Points on a hilly landscape, in no order, each with its height.
A climber steps from a point to the highest of its 2 nearest points, and stops where none of them is higher. Distance is the straight distance between rows; heights are no part of it.
q_994 h=71.0: [ -4   4  10 -17  30  -8 -15 -19 -40  20 -23  -6 -16 -16 -32  -5  21  25
  11 -33   2  -5  18 -40   4  -7 -25  -4 -18  -4  -1  16  15 -19   8  32
   9 -14   6   2  14  26  22 -34]
q_637 h=68.1: [ 19 -32 -37 -14  -4 -12  37  -2   1  11  -4  16   0  18  30  -5  34  39
  20  31 -24 -12 -20   4  13   3 -19  24  11   6  19  -8  10 -20 -14 -16
 -25  16  13  52   6  -9  -5  53]
q_682 h=29.8: [ 12 -36 -39 -18   2 -28  -8  25  18 -20  27 -21   6  -7   9  16  17 -30
  -4 -32  -9   3 -17  39  14  36  -6  41 -12   2  -1  -5 -55 -10  30  15
 -24 -34  13   0 -49 -24 -37   8]
q_938 h=37.6: [ -6   1  10   8  16   2  41 -30 -28  30 -43   5 -15 -19   2   9 -14  19
  23   0  -5  -3  -8 -16  -4 -35  -1 -66 -20  35 -29   9  39 -14 -20  22
  35 -18  14  20  31  60   7  -4]
q_428 h=38.6: [ 30  -8 -46 -10 -16 -11 -13  17  13 -27  20  -6  -9  -7  -1 -16  17  -4
 -22 -10  -6   8  -4  25   7  14 -19  -4  82   2   3   7 -34 -33   7 -30
 -38 -53  38  31   2 -12 -20  24]
q_12 h=11.1: [ 29  23 -26  11 -19 -23  -4 -14  -1 -25   7 -28 -36   9 -14   6  36   8
  11  -9 -23  -7  19   6   7  -9 -12   5  44 -41 -11  34 -33  15   8   8
 -36 -16  51   8   0  -5  19  -6]
q_620 h=51.0: [ -4 -11  12 -18  14  29  12  14   3  15 -16  27   4  13  -3 -23 -40 -17
 -15  13  15  14  -7  -4  16  30  24 -55 -30  23  -8  10  32  -3  -2 -10
  27 -19 -26   2  -8  30 -19  20]
q_931 h=18.1: [-39 -40   7 -24  -6  -2 -19 -25  12 -21 -29   4  17 -20   9 -29 -37   7
 -13   8 -11  20 -41  48  -2  36  11   8 -21 -14  37  -5   2  -6  -8  26
  70 -40 -44  30 -17  -8 -49  21]
q_150 h=40.4: [-29  12  31  13  -7  13   5   3  19   5 -19   1  14   5  -4   1 -20  40
   1  18   1 -11  41 -18   3 -33  -3  28   6   4  15  37 -19 -14   6 -24
  16   6  -2  -1 -26  -4   7 -14]
q_801 h=42.0: [-15  12 -17 -13  20   0  20 -44  21  29   4   6  11  32   6  24   6  -2
  22  13 -34   7   8 -15  38 -24  39  24  14  39   4  34 -15  -2  -3  19
  -6   4 -28  -6  21 -31  34  31]
q_62 h=22.1: [-39 -28 -15 -42  -8   8 -23   9  15 -26 -15  41  11  23  18   4   5 -15
  -6  35 -22 -12 -21  36  37  31  33   8  13  10  39 -35   4  18 -20   5
  32  -5 -61   1   1 -16  -6  33]
q_544 h=54.9: [-23  -9  16  34   4 -46  23 -13  -3   7 -20 -19   3 -21  29  35  -2  40
  39  -6 -19 -15  -3  -3 -13 -12   2  47 -33   6  -5  -6 -10  20   8  10
  23  15   7  13 -39 -13 -12   3]
q_552 h=62.4: [ 31  32  40  36 -21  -8 -15 -18 -20  13 -33  -4 -15  10 -24  14  10 -17
   8   4  -9 -15  18 -25 -14  -9   9 -23 -19 -21 -22   6  34  39 -26  35
  10  36  -3 -32  41   2  50 -33]
q_814 h=34.2: [-33  -7  52 -27  36  13 -54 -41 -46 -27  -1   8 -28 -17 -19 -70 -35 -20
  -2 -14   7  35 -29  22 -38   5   2  -2 -44   2  25 -12  18 -20  12  16
  30 -13 -38   8 -13   9 -11   3]
q_927 h=12.8: [ 45  19 -11  41 -14 -16 -21  -9  -3 -45  45 -34 -12   0   3   7  35  26
 -13 -16  10   1  14  10  -3 -38 -26  23  54 -16 -22 -15 -36   1  17 -25
 -41  26  48   4  14 -36  27 -15]
q_287 h=20.1: [-19 -51 -27  -5 -26 -21  -9  12  -3 -17 -33  20  10   3  14   6   0  -3
   6  36 -22   4 -37  46   3  53  15  11 -12 -24  31 -30   7  44 -20  -4
  52 -21 -48  29  13  -7 -44  46]
q_419 h=67.7: [  4   4  28  20  11  23   1  14   3  13  13 -11 -34 -15 -17 -17 -32 -40
  -4  -7  12  29 -14  -7 -26  -8  15 -31  -1   7 -31  34  -2  -4  -3  -1
 -15   2  28  -5 -32  30 -16  -8]
q_918 h=35.2: [  6  22  -7   1  -2  -2  44 -13  -1  46 -35  -8 -36 -14  13  -3  12  11
  27 -11   3 -20   5 -14   8 -10  -4 -39   9   5 -21  20  44   7   1   8
   7 -30  50  19  29  44 -11 -20]
q_138 h=55.4: [  0  26 -27   6 -14 -21 -30  11 -18  -2  10  10 -15 -34 -18  -3  -7 -26
 -47 -46  26  16  -8 -16  12  -9  -1 -46  46  29 -40 -60  -4   0  49 -29
 -24  -3  26 -10  14  13  13 -27]
q_25 h=14.5: [ 34  20 -42  18 -30  -3 -24  -7   9 -20  37 -19  -9   1   8  22  28 -23
 -16 -34  15  -1  -9   1   2  -7  16 -19  52 -11 -26 -54 -28  39  33 -13
 -49  31  32 -10  43 -30  29 -12]
q_624 h=36.4: [-26  41  34  16 -19 -11 -42  12   8  12 -17 -18  15 -14 -24   8 -16  15
 -14 -18  -3 -28  42 -41  19 -21  -4  12   5  19 -12  -2  -6  -9  23 -24
   2   3   2 -27 -18   5  23 -45]
q_898 h=24.2: [-16 -25 -16 -34   1  26  -9  27  22 -10  20  27  38  31 -10   1 -14 -20
 -16  14   6   8  -7  26  29  42   1  22  -8  17  30  -4  -4 -29   5 -17
  10 -15 -41  -1 -12 -22 -14  30]
q_234 h=52.2: [ -2  18  44  -7  20   5 -48   4 -22  -2  -2  -6  41  31 -18  35  -5  14
  -5  31  -7  -7  39 -20 -18  -7   9   1 -56 -31  20   8   9  12 -16   5
  16  49 -65 -10  18  -8  54 -33]
q_614 h=29.6: [ -8  35  24   7 -20 -56 -58  -8 -45  -9 -10 -13   9 -23 -26  14  21  -4
  -5 -54   4 -36  13 -18   3  -4 -41  11 -22   4  21 -65   5  19  35  40
  -1 -24  -6 -19   0   0   5 -66]
q_902 h=44.7: [ 11   2  34  18   8  10  20  -6 -19 -13  -6 -11  15  13   6  34  -4  33
  12  29  11  19   5 -36 -41 -39   2 -28 -37  15  -7  28   5   1 -39 -13
  24  45 -20  24  -2  25  13   8]
q_713 h=42.3: [-27 -28   8  15 -20 -21 -31   9  -1  -3 -14 -12  29 -36   3 -24 -28   8
  -9 -47  39 -14  -8  23  -1  -3 -28  33  11  23   5 -42 -31 -24  41 -25
   9 -53  21  12 -58  -2 -49 -12]
q_843 h=85.5: [-14 -32   4  21  -2 -21  50 -22  15  19  -4 -16 -34 -27  35 -18 -20  -5
  25   3 -21  28 -43  11 -14 -45  26  30  16  23 -27  19 -14 -16  -7   7
  -2  -2  24  21  -9  -7 -14  36]
q_991 h=65.6: [ 10  14  -8  12 -13  -3  22 -11  10  -8  -8  16  31  38  10  49  37  41
  16  41 -28 -20  39  -7  15  -3  -8   9 -10  -9  26 -11  10  20 -20  -2
  22  53 -28   5  41  -4  27  24]
q_199 h=9.8: [ 19  10 -54 -27   9 -13   8 -45  -7 -22 -14 -10 -22  25  -8  -6  44   9
  27  24 -45  13  13   6   1  -5  -7  25  38 -18   0  51 -52  -2 -31  19
  -3 -33  36  39   2  -5  25  21]
q_584 h=31.1: [-28 -33  52  -5  25  12  -2 -25  -8  -5  -7   1 -14 -27  18 -59 -44  -9
  -2 -18  24  39 -37   3 -38 -16  18  13 -40  36   1 -12  15 -22  17  11
   6  19 -31  -3 -27  -7 -28  13]
q_69 h=59.7: [-22  30  54   1   3  13 -32   5   9 -16   4   7 -29 -23 -15 -32 -34 -47
 -29 -16  10  27 -14  -7 -28 -23  27 -10   6  19 -17  16  -1  -6  21 -15
 -27  24 -14 -28  -4 -13  12  -9]
q_675 h=49.7: [-17  13  36  40  -6 -36  21 -31  -9   7 -35 -18   0 -10  -3  32  -8  34
  33  -2 -31   0  -5 -29 -19 -40  14  -1 -36  24 -10  30  -2  15  -5   5
  17  22 -18  35 -13  23   3 -11]
q_865 h=73.5: [ -8  41  17  29 -21 -25   1 -28  19  -3  -2 -18 -37  -4  10   8  11 -24
  27  -3  -2   0   0 -13 -20 -45  17  47  32 -20 -33  18 -11  39  -1  14
 -33  51  14 -26  21 -39  28   5]
q_238 h=50.2: [ 43  25 -14 -20  20   9 -10   5 -15  19  28  34 -17  -1  -8 -38 -21 -66
 -21 -15  19  34 -42 -19  24  22  20 -56   6   4  -9 -38  23   0  32  20
 -35  35 -11 -29  54  -6   0 -29]
q_983 h=33.2: [-36 -46  40   5 -20  34   0  10  20   8  -8  11  24 -21   5 -38 -49  13
 -33  -5  19  17 -28   6 -20  20  -3   0  -7  11   8  -1  25 -15  17 -35
  35 -29  -5   5 -48  10 -73  20]
q_326 h=49.6: [ 10  -1  21 -19  35  68 -12  17  25   2  54 -22  44  31  -6 -12 -21  12
 -32  13  33   8  24  -4   2  10  -1   7 -18  -3  21  50 -15 -52  -7  -3
 -17  19 -41 -19 -10 -12  15 -15]
q_204 h=34.3: [  4  21 -21  -4  15  -7 -28   7 -24   1  -9   1  46   2 -27  34  14  29
  -8  16 -28 -13  67 -19  25  11 -17 -14 -30 -12  23  20 -37  -4 -19  -5
  44 -13 -15  10 -16  21  42 -39]
q_335 h=76.4: [ 18  25  31  37  23  -1  -2 -39 -33   1 -34 -18 -28 -40  -7 -15  13  33
  32 -26   8  -1   3 -17 -32 -43 -39   6 -11 -20  -6   3  15   1  14  37
   4  21  19  -3  22   9   8 -33]
q_926 h=43.8: [ 13  10   9  14  10  47  17  16  46  47  37 -22  12  28  -8  11 -35 -27
  -7  23  11 -18   7 -13  16  27  19  10 -20  -6 -17  53  36   9 -33  -5
 -17  35  10 -50  -3  -9   1 -23]
q_151 h=32.9: [ -6  41  -7  16 -34 -45 -33  -2 -15  16   5  -9  17 -10  -9  40  18  -3
  -3 -42   6 -37  33 -27  47   2 -18  29   6  13 -11 -41  -9  17  37  -3
 -22  -6  20 -34  -2 -17  23 -49]
q_535 h=5.5: [ -9 -10 -47 -33 -12  20  -4  19 -14 -14 -14  -3 -22 -10 -17 -32  14  32
   7  13  35 -20   9   7 -10  31 -21   5  56 -26  27 -22  14  -7 -14 -14
  -7 -59  50  52   8  23 -27  17]
q_857 h=26.4: [-16 -48   5 -21  24  34  24  -5  28   5  13   3  23   7  22   1 -18  32
  11  12   9  17 -15  16   6   5   8  32 -22   7  30  14   1 -35  -6  -6
  28   0 -34  19 -32  -8 -15  41]
q_649 h=35.0: [ 17  -6 -80  -8 -22   9  -5  43   7   2  46 -18   3  15   4  14  18  13
 -20  -7   4 -13  17   8  44  25   3   9  55  11  23 -15 -25 -14   9 -51
 -55 -41  19  -8  -8  -7 -12  10]
q_38 h=44.5: [-15  34  -3  11  16 -14  34 -16  19  29 -14 -28  17  11  11  34 -20   7
   9  26 -21  -8  16 -32   8 -36  24  17  25  35  -9  60 -22   1 -20 -22
   5  24 -14   7  -3 -12  43   8]
q_668 h=32.7: [-16 -42  -7  -2  -4   0   3  -1  27 -23   4 -17 -19 -17  22 -28  -8 -23
  18 -35   5  13 -32  45 -27   7 -18  48  -5 -12   0   0 -29  -7  15  15
  -3 -22  31   2 -27 -39 -41  19]
q_72 h=59.8: [  4   5   0  14  -7   0  49   5  -9   0 -27  14  35  31  14  39  10   6
  14  59 -23 -32  34  10  10  28  15 -19 -29  -1  10  -1  14  46 -52   6
  37  22 -31 -13  21  18  15   8]
q_132 h=37.5: [-28 -25  15 -25   7  27 -14  30   5  11  -9  -7  -4 -30  -2 -30 -41  -1
 -35 -36  37   1 -11   1  10  30 -16  17 -14   9  17 -34   3 -28  24 -24
  -5 -48   9 -17 -68   4 -52 -17]
q_39 h=31.2: [ 24   0 -16  17  -3 -45  -8   4 -20   2  -4  -2  16  -5 -11  54  50 -14
   8  -4 -42 -15  20   0  26  14 -13  19 -16 -16  10 -12 -41  28   0  21
   3  -3   3  -5 -14  -3  22   1]
q_932 h=54.0: [ -9  24  14 -22  12  29  -4  -3   9  21  25  18 -30  -7  -5 -51 -31 -67
 -11   0   7  45 -45  -9   2   6  26 -15  -4  24 -14   7  14   0  11  16
 -40  33 -18 -36  36 -14  16 -10]
q_418 h=53.0: [-20  40  50  -8  10 -10 -74   9 -16 -42  26 -17   8  -9 -21 -32 -39 -35
 -30 -15   8  19  -3 -10 -45 -39   3  20 -23   4  19   0 -10 -16  23  -8
 -30  48 -37 -25 -14 -30  -3 -24]
q_890 h=57.4: [  0  47  51  16  -3   3 -48   5 -46  -4 -25   4  13 -15 -29   8  -5  -9
 -15  22 -16  -2  33 -18 -12   5   7 -43 -50 -22   2   8  38  29 -30  11
  34  21 -28 -32  21  24  30 -21]
q_257 h=73.1: [  7   5  11   8 -10  -5 -11  -9 -17  -6  -1  25 -27 -36  -4 -17  11  26
   3 -30  54  -9  -9   1 -19 -24 -35   1  23  16   3 -72  20 -28  31 -15
 -11 -11  13   0  17   3 -17 -10]
q_360 h=60.4: [  2 -32 -37  -5   0 -39  32 -21  -1  11 -29  17  -3  12  27  -3   4  19
   1  39 -37  19 -48  18  19  -5   5  -5  13  32   4  14 -20 -18 -30 -12
  20 -46   8  46  -8   8 -20  47]
q_86 h=33.0: [  6  15 -36 -16  -3 -16  30  -6  -6  39  -8   1 -43   5   6  -2  26 -32
  19 -23  -6  -7 -28   0  27  33  11 -48  11  -7 -29  14  20  23   5  37
 -14 -45  43   2  36  37  11 -21]
q_353 h=15.9: [ 13  31 -53  -7 -33 -19 -31   1 -19 -14  31   0  -9   6   2  12  38 -26
  -9 -42  16 -22 -12  -9  27  26  14 -16  37  -3  11 -63  30  40  35  13
 -44  24  -2 -33  54 -10  14 -21]
q_572 h=43.1: [ 34 -19   7   3  -5  21  -7   5  15 -43  15 -12 -18   4  -4 -23   0  15
 -27  -5   5  13  -6  27 -35 -14 -21  -3  53 -32 -20  16 -23 -30  -2 -23
  -3 -28  55  29 -15  -7 -29  19]
q_972 h=25.5: [ -2   2 -48  -5  10 -35 -19   0  16  10  33  -2  21  13 -16  29  12 -26
 -28 -37   1  -5  24 -15  46 -12  11   9  27  30   1   0 -41 -29  41  -6
 -38 -19   1  -3  -8 -34  37 -10]
q_569 h=48.4: [ 18 -24   5 -10  11  61  11   5   1 -17  47 -12 -10  32  -7 -25  16  29
 -17  15  39  17  -3  28 -25   8 -28 -25  18 -36   2  37 -19 -36 -15  -3
 -21   5  30  21  -4  12 -27   1]
q_772 h=39.9: [-27   7  -6 -25  24 -10 -29 -23  26 -15   8  18  -9  -3   3   6  -3 -46
  -1   5 -24  16  -6   9  11 -17  52  30   4  14  -2  26 -36  -5   4  32
   4   1 -46  13   7 -20  37  28]
q_908 h=40.6: [ 11 -25  39  24  23  30  21  34  15  18  18 -20  46  13   7  33 -20  23
  -6  35  11  -5  33 -10 -13  22 -11   4 -61 -13  16  21  14   1 -20 -29
  27  37 -36 -27 -30  11  -3 -15]
q_759 h=60.9: [ 13 -13  15  41 -27 -30  36   9  11   9 -17  -7   7 -15  41  24  10  -3
  28   5 -20 -10  -3  13 -33   8   4  17  -4 -26 -25   0  -5  56 -17   0
  15  24  29 -10 -26 -10 -30  22]
q_197 h=68.3: [ -3   3   6  29 -40 -34  -1   2  -2 -21 -21  13 -25 -21  10  13  32 -12
  13  26 -48 -13 -11   8 -18  -5  15   3  48 -13 -20  -9   6  51  -8 -21
  29  -4  19  15  10 -24  -2  42]
q_480 h=7.2: [-15  -9 -15  -6 -13  31  -9 -14  -9 -24  -8  10 -36  -4 -11 -31   3  52
   8   2  11  -7   4  12 -19 -14 -35  57  61  -5  27 -11  14 -30   7 -18
 -18 -47  16  38   6  -4 -14   0]
q_445 h=37.0: [ 18   9  -5   9  20  11  10  26   7  19   6  -8  64  39 -16  49  12  39
  -6  38  -5 -19  61 -11  20  16 -27 -19 -32 -10  26  20  -3   1 -31 -32
  30  17 -11  -1 -24  17  10 -23]
q_476 h=41.0: [  4   8  29  29   3  36  34   4  38  25  30 -59 -15  18  -2 -13 -21 -17
  17  26  12  -7   7   6 -34 -16   7  12 -16 -33 -35  75   1   8 -23  11
 -20  44  22 -26   8  -2   5 -24]
q_94 h=28.9: [ 29  20 -40  -8  -8 -51 -16  18 -16 -15  16   8   6  13 -24  36  53 -45
 -22  -2 -26  -6  21   3  -3  24  12 -50  10 -15 -27   4 -37  22  -3  24
  -9 -24  11  -2   5   7  20   5]
q_426 h=28.6: [-23 -32  22  -8  41  16  11 -24  11  14  12 -11  10 -11  -6 -13 -34   5
  -4  -2  22  38 -21 -17 -17 -35   7  24 -50  31 -13  34 -17 -60  -4   5
  16  18 -51   9 -38  -9 -11  23]
q_162 h=29.3: [-37 -32  38   7  -8  26  32   0  22  -8 -39  10  28   6  11 -22 -42  41
 -11  20  27   7 -13   4  -9  13   0 -11 -17 -16  12  -5  37   1 -21 -34
  65 -25  -3  36 -24  35 -48   7]
q_214 h=55.3: [ -7   0 -20 -13  16  -8  34  13  11   9 -23  16  18  16  11   3  -7  -9
   8  22 -26   0  -3  -4  24   8  22 -34 -12  25  -2  22  -3 -10 -38   1
  37 -37  -5  14  -1  27  -4  20]
q_167 h=81.6: [  7 -15  -3  24  -3 -19  45 -11  18   1  23 -22 -29 -12  24  -9   0  -1
  14   3 -11  26  -4  -2 -41 -54  10  33  11   1 -34  27 -33   1   9   8
 -34  41  16   0   7 -34  18  27]
q_223 h=73.4: [  5 -13  -5  13   4 -17  12 -31 -19 -23   6  38  -1  24   5  20  51  48
  22   4 -35 -16   7   9   5 -11 -15  33  -2   3  10 -30   9  11  -2  20
   9  41 -49  14  22 -32  22  22]
q_205 h=32.2: [ 42  11 -81 -24  -5  -4  14  33  14  28  41   0   3  24  -4  48  33  20
 -37 -16  19 -18  19 -22  62  34  -2 -40  18  -4  17  -5  19  -5  18 -30
 -40 -19  24  -7   6  20   2  -6]
q_963 h=17.8: [ 16  21 -11  -6 -29 -10 -39  26 -38  11   1  13 -17 -12  -3  -4   8 -22
 -17 -28  33 -15  -7 -11  14  46 -27 -37  -9 -16   9 -89  32  38  33   8
 -17  28  15 -45  13  -2   0 -21]
q_19 h=87.1: [  7 -13  18  13 -12  -1  -1  -2 -14 -32   0  15  -7 -11  14   1  29  26
  18  -5  10  -7 -16  10 -27 -12 -29  31  -5  -1   7 -70  20   5  23   8
 -23  30  -9 -10  16 -25  -4   8]
q_548 h=46.5: [  1 -15  27   3   2  48  15  42  20  -2   5  19   0  33   7 -46 -22 -40
 -15  40  10   6 -18  26  -1  44  19 -41   2 -11   2   2  16  -2 -32  -4
  18  -9   9 -10   2  21 -24  12]
q_794 h=31.9: [-13  42  -2 -20  16  22  -9 -39 -32 -12 -30  -9  30  -8 -12  19   7  16
  18  37 -23   5  58 -13 -12  -9  -5 -14 -17  -9   4  67 -37  18 -60   1
  54 -13  -9   6 -13  44  37 -44]
q_149 h=8.7: [-26  -4 -35 -19   7   2   1 -57 -14 -20 -28 -11 -35   3  13 -19  -3  32
  38  22 -16   5  -3  23   5  -2 -26  40  43 -13  24  27 -27 -15 -15  24
  14 -42  14  45   1   3  -7   7]
q_947 h=38.2: [-15 -16  28   8 -33  24  26  -3  37 -26  -8  22 -47 -19  30 -50  -7 -26
  18  29 -17  12 -39  31 -26 -10  21  31  38   0  -7 -17  22  26 -15  -6
 -12  28 -10 -13   8 -29 -16  42]
q_895 h=30.4: [ 31  -8 -26   1   0  -4   4  39 -14   5  21   7 -17   7 -15  20  25 -21
  -6 -20   2   0 -17  -1   2  26  -3 -67   0 -24 -16 -19   2  26  -5  13
 -18   1  35  -7  30  37  -3  -8]
q_368 h=64.2: [-20  28  -5 -44  11  19 -11 -11  -9  24 -23   8 -39  -4 -21 -11   0 -14
  16 -27   5 -22   7  -4  39   8  -4  16   2 -13  11  -3  26 -18  15  27
 -19 -23   4 -23  16   7  24 -31]
q_869 h=53.7: [ 25  -6  -2 -24  28  62  -8   5  12 -24  30 -20   5  38 -24 -10   3  40
  -7  19  33  -1  15   0   2   1 -32  -1 -20 -46  32  30  -4 -34  -3  14
 -13  13  -6 -11  11  -9  18 -12]
q_804 h=46.1: [ 15   2 -13 -14  28  14  17   1  25  53  16 -10  30  43   2  37 -34 -33
   1  20  14   6   9 -28  10   9  32   0 -42  11 -12  50  18  -9 -26  14
  -4  42 -38 -28  19  -9  45 -13]
q_44 h=42.2: [ 17 -18  31   9  -5  32  29  24  26 -21  16  28  -8  20  24 -28   0 -14
  11  47 -16   6 -20  27 -19  17  20   2 -10 -13 -10  13   7  11 -30  -7
  14  35 -13   5  22  -1   8  30]
q_997 h=54.7: [-11 -16   0  35 -45 -18   9  26  23  10 -20 -13  18  -9  21  16 -13 -12
  -6   3 -13 -19  -3  22  -9  24  -4  34  40 -21 -14  -3 -22  41   1 -22
  17 -22  51 -13 -48 -20 -53  19]
q_782 h=25.8: [ -6  -5  41  19   0  36  31  10 -16   0 -27  16   0 -11   2 -17  -7  37
  12  -2  21  -4  12   4 -28  -5 -26 -18   0 -21   5 -21  50   2 -14 -18
  12 -10  23  29 -10  17 -38  -5]
q_661 h=75.5: [-22  -4   0  19  11  -7  21   4  12  11  -9  -6 -22 -31  -7 -24 -28 -32
   8  -6  -9  31 -26   4 -26 -32  19 -25  29  18 -43  56 -18 -19  -8   6
  -3 -52  45  27 -16  24 -28  10]
q_580 h=29.2: [  0 -13 -23 -17  22 -51  -7   1 -27  27  -1   4  34 -22 -11  43  20 -23
  10 -24 -33  -8  -4  -9  18  27   6 -11 -61   1   9 -10 -12   6   9  42
  14 -29 -35 -32 -23  10   7   1]
q_774 h=63.4: [ -3   5 -13 -19  -7 -19 -41  19 -18 -17  15  20   5 -20 -12 -11   9  15
 -33 -53  40  -4  13 -19  16 -13 -14  -8   5  21  -2 -57   4 -25  47 -29
 -19 -32  -1   5  -8   4   0 -14]
q_254 h=68.2: [  5  57  35  19  -6 -16 -18 -36 -54 -21 -25  18 -40 -41 -25  -7  13  -1
   9 -20 -14  -2   4 -15 -31 -35   9 -19   2 -16 -24  -4  46  25   2  31
   0  13   1  -3  40   6  29 -22]
q_343 h=76.7: [ 12 -16 -23   0 -27 -20  47 -19  18   6  -9  22 -29   4  29  14  39  -4
  29  42 -47 -11 -23  15   4  -1  19  10  30  13  -8 -11  17  28 -17   1
  -9  21   0  18  30   1  21  39]
q_529 h=27.4: [ 16 -24 -43  -7   8 -32  12   0   2  23  44  -2  10   2   0  27  10   5
  19 -43   5  -1   2   0  27   1 -22  29 -15  14   5  -5 -34 -39  23  24
 -41  -6   4  -8  -9 -23   2   1]
q_318 h=23.3: [-18   6 -18   1   5 -61 -34   9  15 -28   0 -12  35  -4  -3  24  -8 -20
  -9 -37 -28 -12  13  -8  11 -30  13  34   2  40  -1  -5 -64  -8  39  -5
  21 -23 -15   4 -36 -32  14  -1]
q_236 h=22.8: [ 10 -24  21   6 -15  14  32  40  -1  20 -10  32   4   4  17  -2  12  22
  11   3  24 -16   1   2   6  23 -16 -26  -7   2  23 -54  46  11   1 -28
   4   5  17 -23   5  24 -35   2]
q_559 h=37.1: [-20   6  31 -31  31  22 -49 -19  -6 -49  -8  15  -5  -8 -15 -39 -16 -18
  -8   7  -6  10  -9  27  -6 -10  20  10 -19 -11  25  -4 -13   0 -13  19
  12  -5 -42   9   8  -6   6  10]
q_547 h=58.9: [ 16  17   1 -25  13  58  15 -13  10  16   7 -21  -9  29  -6 -22  -1   9
  12 -10  35 -17   7  -4  25  24  -7  -1   3 -28   2  17  49 -20  -3  26
 -25  11  15 -24  17  24   8 -28]
q_382 h=35.4: [-29 -20 -13 -21 -21   2  -5 -18  23 -28 -15   3 -35 -28  29 -42  -2 -27
  26  -5 -10   5 -36  46 -15   4  11  57  30  15   7 -19   8  12  16  22
  12   0 -16  -5  -1 -40 -36  36]
q_796 h=29.7: [ 32 -10 -65 -15   6 -28  56  19  -8  44  -2   9  17  20  15  40  43  12
   0  13  -5 -27  17 -10  49  17 -15 -34   9   7  28   4  10  -2 -15 -17
 -28 -15  15  14  19  33   9   2]
q_171 h=19.9: [  5  17  -2 -35   0  21 -18  30 -22  -4 -10  26 -10  -3 -13 -16  -3   8
 -18 -11  36 -12   3 -14  16  42 -24 -39 -20 -19  17 -52  74   7  17  -5
 -10   5   8 -23  20  21  -4 -21]
q_421 h=45.2: [ 21 -17  17  -7   9  35   3  32  28  18  34  -8  48  25  -2  17 -28  36
 -23   3  35  -6  30 -13  22   0 -16   4 -25  12   0  -4   0 -41  26 -41
 -14  34 -13 -20 -24  -8   4 -18]
q_85 h=40.8: [ 16  -4  24  25   5 -13  55  12  -8  18 -15  16   9  -5   4  13  -3   7
   1  19   1  28  -9 -25 -39 -38  -1 -72 -24  23 -27  23  16  -2 -30  -9
  10   8  13  32   9  46   3   3]
q_861 h=48.3: [-17 -13  16  42 -37  -7 -31  23  12 -29 -16 -11  31 -14  19 -23 -10  10
 -24 -14   5 -21   4  39 -25   0 -14  51  20 -21  17 -32 -18  19  15 -14
  26 -22  22   9 -38 -27 -59 -10]
q_352 h=60.3: [ 22  14  -5  20  -2 -10  -1   1 -13  20  25 -13  -2 -15 -18  -7  -5 -29
 -23 -31  32  42 -15 -22  -4 -25  14 -60  27  15 -59   5 -33 -10  23 -12
 -31  -5  43   3   1  14 -10  -2]
q_253 h=48.6: [-13   4   2 -31  39  13 -27  -9  -7  18  14   4  38  39  -3  18 -25 -33
  -5  25 -18   0  12 -29  -3   4  32 -15 -65   8   1   6   0  14 -26  13
   6  47 -82 -33  37 -12  56   3]

Where does a climber stop that starts at each point below?
q_926 | q_335
q_62 | q_38
q_149 | q_759
q_236 | q_759
q_895 | q_759
q_947 | q_343

Call two points neighbours if one is among the 2 nearest of the other. Go from one point of each pair to the other, from neighbour to neighbour, staying as high as possible. Name the lowest point that can't be avoided.
q_39 / q_843 | q_94
q_843 / q_335 | q_476
q_843 / q_19 | q_138
q_38 / q_69 | q_559
